Points on a hilly landscape, in no order, each with its height.
A ball rolls from a point to the lowest of its 2 nearest points, and stops where none of them is lower. Distance is the straight distance between rows; heights are no part of it.
<960> h=48.2: [  3   7 -14  16 -26  21  -1 -15  14  11  -9  14 -21 -39 -60 -61  -4  -4
   4  21  -6  -5  -5   0  -1  -5  -6  19   5   8 -10 -27  24 -11   9  32
  10  -5   9 -17 -19  36 -14   1  -7]
<372> h=49.8: [ 40 -33   1 -23   3 -15  -9   9 -21 -21  -2 -22  38  40  65  37  19  35
  49 -75   0  46  38  -2 -24  18  14 -38  -3  53   5  -9 -30  -1 -23  23
 -18  -2 -18  31   5   2  10  -1  44]
<923> h=25.0: [ 11 -14  -9  -6   5  53 -20 -26 -46   9  48  16  13  -7   4  28   5 -16
 -10  44 -12 -21  27  22  -4  -2  47  13 -24 -39 -28   3   4 -20  -7  -8
  -4  -6 -12  -7  37 -36   1  15  30]
<728> h=22.9: [-22  -5 -25  64  15  16   5 -29 -23  52  -7  30 -47 -38 -79 -86 -27 -64
 -46  34 -41 -20 -29   1 -31  -3 -39  11  23  10  16 -22  22 -40  10  22
   6 -28   0  12 -25 -16 -24 -60  -8]
<990> h=67.1: [ 17  20  18  -3 -83  11  20 -15  53  -1  13   5  37 -25 -11 -18 -22  82
  52  11  28  -3 -38 -10  38 -11  54  -6  10 -18  -3 -32   9   3  19  -7
  10  14  55 -21 -23  51   5  50 -15]
<1051> h=33.5: [  3 -38  43 -36   0  -8  27  -5 -35  19   7  38   2  36  71  53  61  44
  12 -54  14  -2   5 -31  -3  12  83 -49  10  17 -16  12  -3   3  23  27
 -43 -59   3   7   0   2  41  11  52]
<326> h=56.9: [-30  17  14 -18  -9 -25  22  44  23  -5 -40 -15 -39   0 -29  13  40   3
  36 -58  -5  23   5  -7  17   2 -44  -3 -16  15 -30  31   2  45  24  18
  46  -6  32 -15 -39  25 -13  10  -5]
<1005> h=50.5: [-42  12  20  23  39  43   4  19 -63  21  68  19 -18 -15 -50   8  32 -42
 -11   5 -31 -30 -12   5  33  10  -9   2 -42 -78 -54  26   3  40  42  29
  24   5   3  33   7 -26  13  13 -12]
<827> h=13.4: [-24   8 -20  73  12 -10 -18  11 -54  28  15  48 -20  -5 -46 -97 -43 -14
 -30  14 -13   0 -12  -6  -3  -2 -34  -4 -11 -27  41 -22   1  -8   7  55
   7 -31  12  56 -24   1  -4 -50   2]
<1017> h=25.7: [ 27 -19 -50 -39 -10  18 -26 -50  35 -19 -20  -6  64   9  51  18 -22  22
  -2  70  26  18  22  35 -14   8  16  42 -20   1  16 -47  12 -21 -58 -46
 -36  -8 -29 -23  63 -23 -17   8  20]
<194> h=45.9: [-64 -20  21  19  24 -31  16 -18 -17  42  -1   5 -50   2  -6 -17  13  29
 -16 -65   5 -13  -9 -49   5 -24  35 -24  57  16  25   4  -2 -30  30  51
  -8 -66  14  25 -58  24  51 -67  17]
<24> h=44.8: [ 22  -9   0 -49 -14  27  -3  -7   1 -31  -2 -26  52  47  51  78 -36  17
  -6   3   3   7  36  -1 -10  -8  14  21 -24  -8   3  15 -26 -24 -47 -94
  -7   7 -20   5  34 -70 -38  22  58]
<664> h=45.2: [  4  34  27  16 -47  -8  93 -17  76  19  -6  -4  -3  40  46  45 -12  17
  -6  16 -28 -20 -19   0 -28 -15 -20 -11  46  43  29  35 -24 -50 -18 -73
  -1  32  16 -43 -20 -58 -45 -20  36]
<76> h=57.7: [ 62 -10 -54  24  29   7 -44  26 -78 -34  -5   5  21 -21   4 -59 -21  22
  35 -21  48  34   7  15  30   2 -10 -14 -53 -11  28 -45 -34  18  -8  42
  -1  21 -16  60  -2  50  45  29 -10]
<673> h=58.1: [ 72  14  24  38  28  12  -9   7 -33  19  23  10  45  13  35  83 -16 -25
   5  -6 -18   1 -43  13 -31  26  16 -34  18 -38  -8  39 -42 -31 -11 -65
   5  48  -7   5   6 -69 -37  -1  70]
<546> h=2.5: [-26  -6  -6  29  42  -3 -21  32 -59 -25  11  37 -42  11 -30 -85 -44  23
 -17 -29   9  11  22 -16  20   3 -34 -23 -29 -27  72 -22 -11   8  -5  78
   1 -42  26  57 -21  45  46 -53  -5]
<614> h=40.3: [-29  25 -16  -4  18  24  30  33  23 -19  15 -28 -31  39  27  44   8 -76
 -62  26 -20  -2  70   5 -31  -3 -60  41 -12 -11  18  20  34  17 -29 -22
 -14  12 -77 -36  44 -26  -3 -51 -23]
<692> h=32.1: [ 11 -44   6 -13  24 -18  -1  -6  43  -3 -45 -22 -34 -16 -16 -36  11  62
  21 -72  13  21   4 -35  16 -23   9 -50  64  83  28 -30  -3 -11  22  47
  -1 -45   2   9 -67  79  52 -21 -13]
<884> h=57.0: [-37   6  23 -38 -70 -19  20  41  64 -40 -58 -27 -18  -2 -57  13  17 -31
   2 -43 -23  27  -1  10  22 -16 -75  16  -7  35 -42  44  11  34   2 -15
  32  11   8 -14 -12  18 -31  36 -65]
<217> h=61.6: [ -3   3  18 -35 -17  12   3  27 -37 -22  37 -27  24  19  18  11  -9 112
  59 -19  32  10  12 -25  52 -13  54   0 -50 -31  32 -57 -11  29 -30  -6
   4  -2  52   9   9  39  11  50   8]
<683> h=44.0: [-14 -15  -4  -6 -18  29  33 -25  62  24 -14 -21 -44   2 -31  13   6 -35
 -30  51 -42   0  42  15 -42  -5 -10  41  31  21  -9 -13  53  -5   6  -6
  -7  -1 -39 -65   7  16  12  -2 -34]
<1072> h=47.5: [ 58 -31  27 -30   4   4  -7 -17 -18   5  -5   1  47  49  80  72   9  23
  21 -15 -11  25  32   6 -36  22  43 -20  -3  32  -2   9 -20 -26  -8 -54
 -38 -26 -25  -2  24 -43  -6   4  90]
<838> h=42.9: [ 17  30 -14  10 -51  30  62 -15  80  15  27 -17  11  66  35  48 -23  -1
 -48  47 -16 -30  11  10   0   0 -18 -10  36 -11  28  52  -7 -35 -42 -78
  12  45 -23 -48  23 -81 -17  -9  26]
<959> h=53.9: [ -1  -2  12   6   5  12   8  11  -6  18   0  21 -23 -20 -39  -9  34  -9
  34 -31   3   7 -17   6  35   2 -15 -20  -9 -29 -52  43  -3  37  84  44
  35   1  11  15 -47  30  26  51  -6]
<59> h=48.1: [  4  25  39  -5 -27 -14  62 -10  56  -5 -22  -2  14  44  42  78  14 -28
 -32 -15 -22 -22 -60 -10  -8  22  -9 -24  33 -20  -8  85 -31 -27   2 -64
  19  35  13 -40   4 -78 -17   0  15]
<465> h=21.6: [  6  -5 -70 -35 -21  15   8  -6  39 -30 -23 -42  43  52  56  18 -25   6
 -45  68  29   4  13  27  -3 -34 -19  28 -27 -18  49 -20  14 -10 -91 -87
 -14  22 -44 -16  69 -54 -16   1 -13]
<273> h=55.1: [ -7 -38  -9 -20 -64   2  37   7  96   5 -66 -27 -21 -10 -76   4  10 -20
  14 -10 -30  24  -1   3 -14 -11 -40  25  45  60 -14  18  18  14   3 -28
  29 -16  32 -49 -16  41 -37  23 -56]
<957> h=13.1: [ -9  -1   1 -16  55  -5 -22  15 -11 -48 -22  42 -39  -8 -14 -65  -8  48
  11 -38  -1   4  63 -35  14   4 -26   1 -25  37  41 -48  24  18 -22  53
 -26 -46   6  14 -12  70  25 -37  -1]
<630> h=40.8: [-54 -30  12  17  -3  17  -6  -8 -31  24  72  39  -9  39   5 -26 -15  30
  -7   1  11   4  -4 -32  12   1  76 -33  20 -63  14  36 -22   8  69  55
 -28 -57  34  37 -17  29  21   3  49]
<187> h=68.6: [ 58  -3  49  -5 -94  -7  42  19  36 -21  -4  17  63  32  51  15 -13  70
  70 -13  30  -3 -45   1  -4  10  48 -32  25  21   4  -9   1  -3  24  10
  -4  21  31   4 -35  21  14  50   8]
<882> h=53.7: [ 49   7  16  -7 -39 -12  -3  33   8  -8   4  -4  61  14  22  43   0   8
  41 -36  -2  12 -22  10  -6  18   9 -11  -4  -9 -17  41 -20   2  12 -21
  23  34  23  14  -5 -28 -24  44  32]
<1011> h=51.3: [ -3 -28 -16 -33  45  20   1   8  39 -15 -53  32 -60 -44 -65 -61   6 -14
   9 -11 -14 -18  22 -33 -12  12 -36  25  29  69   6 -45  40  28  14  20
 -10 -43   1 -18 -27  67  -2 -21 -45]
<345> h=46.7: [-40  13 -10  -6  62 -15  17  29  -5  -5 -54  -6 -67 -23 -27  -4  34 -90
  -8 -16 -25 -23  38   8 -52  28 -84  28  -5  42 -10 -25  21  18   6  23
   5 -15 -28 -20  -8  -8 -11 -63 -46]
<276> h=52.7: [ 85 -24  -7 -12 -32   8 -65 -34 -44   4   1 -10  93 -22  41  17 -45  20
  34  40  58   5 -36  33 -16  14  53  -9 -17 -12   3 -20 -21 -21  -6 -55
   0  31 -14  -5  23 -24  -2  49  60]
<818> h=54.0: [   5  -33  -29  -11   55   16   -1   11    4  -20  -40   54  -60  -39
  -65 -103  -25  -46   -3    0   20   -2    2  -25    8    0  -51   13
   14   30    9  -20   -4   22   68   40    8  -29   -4   20  -71   83
   29    5  -38]
<947> h=50.6: [-49 -17  22   8  23 -10  24 -33 -16  46 -17  17 -46 -29 -40  14  74 -49
 -14 -26   0 -18 -36 -23   9  18   7  -8  15 -31 -64  39  13  22 100  35
  26 -16 -13  12 -56   0  35   2 -14]
<374> h=54.6: [ 73  -1  37  62 -18  15 -23   0 -62  22  61   2  58   4  28  27 -33  15
  26   8   2 -14 -55   7 -18  -5  51 -50  14 -23   7 -12 -27 -43   2 -25
 -21  56  -4  49  -8 -45 -13   1  48]
<116> h=25.1: [ -9  37 -65   8 -24 -19  22  25  44  -1  -6 -34   3  37  26   2 -19 -13
 -67 106  24   3  25  15 -25 -44  -7  34 -26 -29  55 -31  43   6 -70 -68
   5  28 -30 -56  62 -14  18 -32 -53]
<1116> h=31.8: [ 13   5 -31   6  37  10 -27  33 -60 -16   6   9  15 -18  -5   0  14 -14
   6   8  -1 -11  22  16 -12   2  -9  26 -59 -29 -12 -28 -10  12 -28  14
   6  11 -18  16  28 -16 -29   8  19]
<34> h=39.5: [ 10   6   4  19 -17 -73   6  20  32  -1 -62 -38 -14 -17 -13 -14  -1 -31
   7 -47 -17  36  -6   2 -32  -3 -88  -8   6  89  18   7 -17 -19 -46  -4
  21  12  10  -5 -35  -8 -52 -28   7]
<233> h=53.4: [ 10 -53 -24 -11   7  30  17 -16  90  17 -49   3 -36 -55 -72 -25  11 -13
   3  25 -36   7   7 -18 -26   2 -22  34  62  89  10 -35  45 -13  -8 -10
  -4 -41  17 -64  -6  46 -18 -19 -51]
<809> h=45.7: [ -3  22 -11  51  -6  -5 -33  -8 -58  48  66 -13  38 -33 -12 -62 -39  10
   0  46  35 -31 -89   1  35 -35  42   0 -29 -78  23 -24 -21  11  -4  -5
  17  19  35  45  16  -4  -7  32  -4]
<111> h=38.0: [  7 -19 -19 -30  53   0 -43  21 -45 -28 -14   3  16  -1  37  47  44 -53
  16 -39 -11  23  37  20 -34  38 -39  25 -30  12 -25  13  -8  27  11   6
 -18   2 -53  26  34 -22 -30   4  37]
<459> h=51.1: [ 34  20  46 -13 -48 -37  41  29  32 -16 -32  14  51  22  27  68   4 -25
  12 -45  -7 -16 -87  -3 -12  29   4 -26  21  -1 -43  87 -16   5  37 -35
  38  31  28  -8 -11 -52 -16  51  11]
<620> h=55.0: [ 55 -29  15  20   3   1  16  40 -34 -14  10 -28  27  40  50  36  26  25
  58 -84  28  18 -42  36  21  15   8 -97  10  19  -7   3 -68  14  31  36
   9  24   0  64 -43   1  48  33   5]
<60> h=48.9: [-47  -9  15  61  17 -22   6   7 -41  30  25 -14 -46  22 -12 -31 -15  19
   4 -56  -1  13 -32 -17  28 -20 -18 -67  30 -17  41   1 -41  -6  33  78
   9 -42  14  64 -66   6  37 -43  -7]
<57> h=44.2: [-19  37  20  16 -16 -34  37  12  48 -13 -17 -39 -33   8 -10  22 -10 -36
 -37 -11 -36   5  11   8  -1  -9 -74  -8  -9  38  11  41 -32 -37 -73 -48
  16  31  11 -29  -9 -46 -64 -36   1]
<148> h=42.4: [-36   9   8 -34  28  32  28  -2  22   6  23  -3 -58  23   5  44  25 -73
 -23  22 -29 -12  76  -3 -34  17 -21  43   7   5 -23 -17  53  27  22  24
 -27 -11 -57 -40  24   7  20 -23 -38]
<343> h=31.2: [  2  29 -25  35 -25   6   4   8   3  25  13  -8 -15 -42 -58 -36 -15 -66
 -58 100  -2 -39 -22  24 -45 -22  27  38 -12 -57 -11 -36  47  -2  10  15
  23  50 -24 -39  25  14  33   4 -74]
<535> h=30.0: [ 50 -24 -18 -23  18  17 -57 -65  18 -20 -18  29  58 -18  44 -18  -9  31
  12  33  19  33  44   6 -15  29  41  25 -11  50   8 -43  20 -26 -39  -3
 -62 -20 -34   0  37  21   7   2  40]
<661> h=72.3: [ -4 -27 -15 -74   7  -2 -27   3  38 -40 -44  31  19  10  21  23  32  16
  46 -43  17  34  60  -1  14  30 -26  27   3  43 -31  19  17  48  38  28
 -26 -12 -21  18   3  59  -9  47  -7]
<874> h=50.9: [ 23  19  41  73 -47  -1  -5   3 -31  42  86  -2  54  -7 -10 -30 -40  26
  29  29  21 -32 -80  -7  18 -29  51 -27  21 -58  12  -7 -27 -28  28  -5
 -16  34  15  65  -2 -22 -10  18  14]
<21> h=54.2: [ 34   1 -47  -4  14   4 -29  -8 -27 -53 -12  13  17 -27   7 -82 -51  48
  13  -5  71  30 -31 -16  66 -14  14   3 -27 -20  28 -27 -26  25   2  42
 -15   7  21  19 -11 100  74  29 -22]
<892> h=55.8: [ 31 -22 -13 -55 -39  17 -46   2 -18 -21  -6 -16  74  -3  26  45  -9  33
  34   8  25   2   7  23   3  16  42  20 -33 -31 -24  -4  -5  22   1 -46
  18   7  10   6  41 -24 -10  84  19]
<248> h=71.1: [-10 -14 -18 -58 -28 -13 -16  32  21 -60 -35   6  43  31   5  15   3  48
  50 -59  20  51  51  -1  25   5 -27  29 -42  20   3 -10  -6  38 -27   7
 -14  -4   9  23  13  33 -30  56  -4]
<376> h=21.5: [-37  23 -40 -24  34   9 -16  14 -30 -53 -22  53 -27 -32 -35 -91 -15  36
 -10  19  22 -32  21 -30  14   7   0  23 -48 -20  26 -65   6  26 -10  32
 -12 -16  17   7   8  69  31 -31 -49]
<424> h=54.9: [ 16   0  11  20  62 -69  -2  -5 -34   5 -17 -31   8  11  59  65  68 -26
   7 -82   8  27 -10 -19 -25  26 -12 -19  15  21 -10  29 -28 -15 -10  -8
   3   9 -12  18 -16 -51  -4 -56  40]
<994> h=41.5: [ 32  32   4  -3 -70   1   1  -3  75  -6  -2 -35  51   4 -12  38 -43 -13
 -21  38  -7 -29 -40  38  -6  -9  -5  15  11 -36 -17  48   9  -7 -18 -39
  48  69  14 -41  30 -44 -10  53 -36]
<306> h=42.8: [-32   1  -7 -47  56 -17  -6  25  -5 -13 -43   8 -28 -13  10  11  58 -65
  25 -47   1  14  28   3 -12  40 -80  27 -14  40 -30   4   8  51  40  46
  -3  -8 -41  14 -10  13 -20  -9 -22]
<906> h=30.8: [-13  36  -9  22  12  28  28 -22 -16  12  48  -4 -47   6  10  23  11 -13
 -18  24 -36 -13  42  21   6 -10  -2  12  -9  -4  -7  13  13 -23 -31 -13
  -3 -15  -5 -46  10 -45 -23 -42  21]
<595> h=33.8: [ 35 -22   1 -47  34 -12 -43 -43  40   7 -55  18  47  -1  59  15  29   0
  28   2   1  41  50  27 -38  32  -3   6  15  74 -18  24  10 -11  16   3
 -58 -19 -49  -4  25  -3 -12   9  34]
<783> h=49.1: [ 59  -8   8  19 -58  10 -38 -81  -8  31  22  32  71 -28   4 -27 -33  16
   2  72  32   0 -49  33  -8  18  53 -22  10 -12 -11   3  -8 -53  19 -15
 -21  21  -7 -10  16 -15   4  26  29]
<1021> h=43.8: [ 29  19  13   4 -74  33  25 -38  55  21  19  -2  15  -2  -7  28 -12  11
  -3  54 -26 -25 -19  33 -15   2  31  -8  22 -27 -19  10  16 -39  22 -20
  12  18  16 -62  11 -30  -2  29   2]
<1078> h=40.5: [ 24  12 -27 -10   4  45  -6  14  19  -9  24 -34  14  44  29  60 -20 -42
 -60  32  -9 -15  28  11 -10  -5 -25  15   5 -46  18  56 -12  -8 -61 -76
  25  51 -64 -25  61 -75 -13 -13  33]
<47> h=42.7: [-44   1  19 -15  50  -7   6 -47 -21  35   5  27 -60  -2  11  -4  30   4
  -9 -30 -31 -13  34 -31  -9  -4  20  13  14  41 -10   5  27 -28   2  29
 -31 -62  -5  -3 -23   6  14 -58  25]
<269> h=35.3: [ -8  17   2 -24  10 -24 -26  56 -49 -28   9 -61  32   4  28  22 -29  26
   7  12  22 -12  -9  17   9 -21  20  24 -67 -20  14 -40 -33  23 -78 -79
  37  11  41  19  52 -36 -50  39   4]
<787> h=44.5: [ -6  47  10  69  34 -49  33 -11  19  34 -19 -27 -44 -14  -4  42  25 -57
 -37 -12 -37   2 -38   6 -12  15 -66 -23  53   3  16  46 -29 -45 -28 -58
  41  48  10 -44 -28 -64 -53 -58  12]
<975> h=24.2: [-16 -61  25 -43  32  -5 -30 -63  51  14 -25  46  -9 -17 -16 -45   8  33
 -25  10   4  -6  25 -36   0   7  60  -9  69  67 -27  12  30  -1  65  24
 -47 -48 -12 -10 -23  54  32   0  22]
<1059> h=36.6: [-17  23  -1  12  43   6  15  -3  11 -18  14 -37 -33  36  37  65  38 -72
 -45  -5 -33   7  17   6  -7  11 -51   5   9 -29 -15  72  -6   2 -39 -48
  22  25 -34 -29  25 -66 -23 -50  10]
<303> h=28.7: [-49 -10 -13 -24  17   5  -1 -11   4 -62  17  36 -36 -18 -39 -77 -49  85
 -29  17  22 -23  14 -59  64 -14  26  26 -28 -30  45 -47  24  43  -2  37
 -25 -33  58 -13  -1  79  30 -31 -12]
<169> h=24.9: [-45  32 -36 -31  -2 -47 -15  72 -26 -43 -20 -35   9  -6  14 -12   3  44
  24  25  28  -4   7   5  26   6   3   9 -92  -9  27 -60  -9  47 -82 -37
  11 -15  70   1  48  16 -25  22 -50]
<325> h=41.1: [-46  35  31  76 -27   3  25  18 -20  51  43  -4 -56 -31 -79 -42  -6 -13
  -8   7 -43 -29 -49 -18  25 -28 -19 -15  25 -37  -1   9   4 -25  31  18
  18 -21  39   8 -30 -13 -28 -25  -9]
<298> h=61.7: [ 26  33  38  -5  17  19 -33  46 -27 -18  23 -35  49  15  -2  77 -41 -10
  -3 -23  -7 -12 -36  16  -8   8  17   8 -12 -52 -21  36 -46  -5 -32 -78
  56  47   8  23  44 -69 -45  32  38]
<613> h=34.4: [ 29  10 -24  19 -12  19 -12  10  12  12   4   5  -1 -38 -36   2   4 -75
 -26  47 -13 -20  -6  52 -31  15 -26  24  -2 -34 -47   1  23  12  27  24
  17  55 -38 -12  23 -14   0  28 -38]
<8> h=39.4: [-25   6  -6 -15  68  12 -11 -28  -7  -4 -14  42 -49  -8   6 -57  -7 -15
 -19  21 -42 -12  66  -4 -25   3  -8  34  -1  61   8 -38  46 -31 -23  29
 -37 -50 -16 -11  10   5   5 -65   5]
<604> h=58.8: [  7  15  19  61  58 -71   4  27 -54  13 -19 -24 -16 -18  13  36  65 -19
  12 -87   7  27 -29 -17  20  18 -46 -29  10 -17 -15  16 -16   7  17  23
  43  17   0  34 -51 -26  12 -48  -7]
<392> h=38.4: [ 35  32 -34  -6 -44 -18 -33  40  34 -36 -35 -23  39 -14 -28  -2 -31 -56
 -32  12  13  -5 -43  55   1  -8 -47  34  -6 -10 -26  41  -5  10 -29 -24
  48  83 -11  -5  44 -19 -29  46 -65]
<49> h=52.1: [  22  -19    6   61    2   -4   13    4  -28   13   12  -27   -8   18
   22  -21  -10   21   38  -40   13    8  -58   25   32   -8  -20 -102
   32   24   17  -21  -63  -17   28   60    4   16   -2   71  -68  -11
   28   -2  -26]
<1090> h=36.5: [ -5 -11  -7 -44  61  32 -20 -38  61   3 -40  15 -10  10  44  -4  21  -4
  -4  33 -31  17  79  15 -17  16   1  33  15  66  -1 -22  40 -16 -11   3
 -70 -32 -42 -25  29  -3 -10 -24  17]
<810> h=46.0: [-64  32  14  48  14  21  14  20 -68  30  51  22 -74  -9 -61 -32   2 -40
 -29  13 -34 -47  13 -10  20  -5 -26   6 -20 -46 -21   6  24  10   5  38
  16 -23  28   9 -15 -15  -2 -35 -14]
<826> h=54.8: [-21   3  28  63 -26  24 -22  14 -70  11  99 -33  28  21  15 -42 -59  42
  37  19  35 -23 -49 -23  14 -28  43 -33   2 -47  56 -49 -44 -22 -18  13
 -23  13  24  80   5  -7   6 -22  21]
<335> h=45.8: [ -1 -30   7  -6 -51  47  20 -59  59  27  -3  20 -23 -32 -49 -13   6   3
 -15  45 -35  -8 -11  -3 -18  -3  41  10  49  11 -33   2  35 -23  41   2
  -5 -16   2 -51 -14  31   6  12 -14]
<1062> h=38.6: [ 16  14 -14  33  56 -52   0 -47  27  35 -57 -27 -18 -29  12  34  43 -65
 -27 -20 -23  11 -17  16 -33  26 -51   8  46  21 -13  38 -12 -22  13 -23
  17  35 -33 -23 -19 -55 -22 -47  22]
<555> h=39.0: [ 34   7 -55  30  27   1 -56  -7 -76  16  12   7  43 -47  -6 -41 -20 -23
  -7  53  31 -23 -50  27  -3 -12  35  12 -46 -55  -5 -42 -13   9 -21 -19
   5  28   0  25  37 -22 -10  26   4]
<958> h=53.8: [-53  -5  10  -4 -15  50  -5  -2 -28  20  72  21 -31  -6 -51 -10  -1 -47
 -40  53 -15 -44  14  -2   4  -3  40  30 -18 -70 -43   3  34  27  38  45
   6  13  -7  -1  22  14  37  22 -39]
<1063> h=51.9: [ 23 -15   6  10  54 -32 -16 -25 -46  25   6 -15   0  20  60  25  34   4
  22 -56 -17  20  29  -8 -27   3   7 -30   5  61  12  -9  -6 -43 -29  30
 -28 -13 -23  20 -11 -24  10 -60  51]
<938> h=41.4: [-28   7  -6 -39 -23  21  15  26 -14 -33  29 -38  26  46  26  67 -16  39
  -2  19   6  -4  37  15  20 -27  23  35 -44 -26   5 -17  -1   1 -74 -72
   7 -10  30 -16  52 -51 -31  21  -4]
<324> h=36.9: [-11 -45  24 -22  13  12   2  -9 -18 -19  38  27  -7  41  21  -9  10  70
  12 -49   5  10   4 -40  29  -3  69 -60  12  -7  14  12 -25  14  37  61
 -36 -40  12  30 -23  45  57  11  32]
<35> h=31.7: [-17  -1 -14  57  50 -11  14 -69 -15  73 -11   4 -49 -43 -31  -5  23 -79
 -50  27 -43 -26 -24   9 -24  -1 -29   6  43   8 -12  18   7 -39  32   0
   3   4 -36 -15 -24 -49  -6 -51  11]
<968> h=38.3: [-39  29  12 -15 -26  -2  21  69  13 -36  11 -36  -5  28 -10  60  -1 -39
 -57  13 -18   3  39  12   2 -35 -45  47 -44 -38  -2  35  21  22 -48 -26
  10  29 -24 -29  59 -20  -6  -4 -60]
<1094> h=51.0: [ 35  14 -30   7 -11   5  -6  13  17 -29 -30  13 -14 -37 -31 -68 -11  20
  36  -7  31  25  -6   3  39 -11 -19  10 -15   2  -1 -25  -4  22  21  31
  25  10  14  -7 -42  90  19  39 -23]
<747> h=35.5: [ -1 -18   4  -9  10 -57   6  11  43  29 -70 -37 -28 -20  -8   2  30  14
  31 -74  -3  36  19 -20 -18  -9 -30 -10  36 100  14  -9   7  -6 -12  19
  15 -25   4  -5 -56  36  -5 -32   5]
<1104> h=28.2: [-26  22 -34 -16 -16  -9   8  35  -5  -7   7 -11  -8   5  -3  12  -3 -28
 -44  91  10 -17  30  12 -41 -23  25  50 -34 -51   9 -45  56  29 -16  -7
  10  23 -25 -48  48  15  24   1 -86]
<793> h=29.2: [-13 -40  43 -37  15   4 -14 -62 -13  32 -13  61  13   5  18  10  46   4
 -10   2  13  -4  24 -12 -14  18  58 -32  26  24 -55  44   6   1  54  23
 -50 -51 -17  -8   5  16  37  19  30]
<322> h=58.3: [-33  13  26  18  -6  14  -3  16 -60 -21  79 -16  -2  -5   8 -50 -39  83
  33   4  39  -9 -14 -45  56 -18  45 -16 -31 -33  75 -57 -21  -9 -42  25
 -18 -14  53  29   8  38  25  -5  -5]
<102> h=28.6: [ 35 -49  -4 -34  24   0 -31 -28  48 -34 -31  35 -15 -29 -21 -67 -11  39
  11 -26  17  20  17 -26  31  -4  12 -13  45  63  -4  -3  22  24  55  32
 -29 -30 -14   0 -51 102  40  15   1]
<90> h=46.8: [-48 -24   8  16  41 -12  -7 -50 -32  53  15  41 -26 -13 -24 -31  20 -40
 -17  -5 -18   2  -6 -24  -7   2  -6 -12  15 -13 -26  27   8   6  56  51
  -7 -29 -16  37 -38   2  14 -27  17]
<632> h=64.6: [ 23  32  -4 -35 -37 -18   3  11  19 -17  -1 -25  49 -13  25 -17 -30  88
  69   0  69  21 -42  -5  75 -12  19  13 -28 -26  15 -45  -4  57 -17 -19
  23  16  73  -4   5  62  16  77 -37]
<868> h=33.4: [-61  15 -16 -42 -27 -33 -16  92 -10 -62 -14 -38  10   5 -20  20   8   5
 -20  11  18  -8  21  20  20 -16 -31  32 -84 -23   2  -9  -2  48 -60 -29
  20  11   6   9  64  -1 -20  30 -84]
<362> h=45.4: [ -9 -21   9  19 -43  19 -24 -53  -8  38  41  44  33  -6 -19 -51 -23  14
 -24  45  18   4 -30   0  -2  14  59 -30  30 -32 -16  34  -5 -21  57  28
 -26 -19  10   9   1  17   1  24  36]
<754> h=69.8: [ -2  -8  33 -45 -69 -23  34  16  51 -30 -28  13  42  55  24  41   9  76
  50 -61   9  43  19 -12  13   2  19 -16  -2  25   0   9   2  17   4   0
  -9 -10  35  14 -18  24  -5  38   4]
<443> h=35.7: [-24  39  29  40 -42   7  57 -21   8  45  44   1 -59  -6 -12   5  13   5
  -5  17 -46 -28 -21  -7  -3 -29  31 -12  34   1  -7  10   1 -49  18 -15
  -9 -24  28 -44 -24 -29 -23 -33  14]

Two balls start at each pair of points below. Name the first point that both come to, or write -.
<49> and <960>: -
<818> and <90>: -
<298> and <276>: -
<21> and <959>: -

Call two points neighbours if one is among the 2 nearest of the other. Go from one point of each pair to the other, from neighbour to neighbour, staying as low as possible. Name the highest point that can't be avoided.
<1059> and <465>: <335>
<1059> and <546>: <892>
<1011> and <923>: <818>
<1059> and <169>: <614>
<465> and <923>: <345>
<546> and <975>: <787>
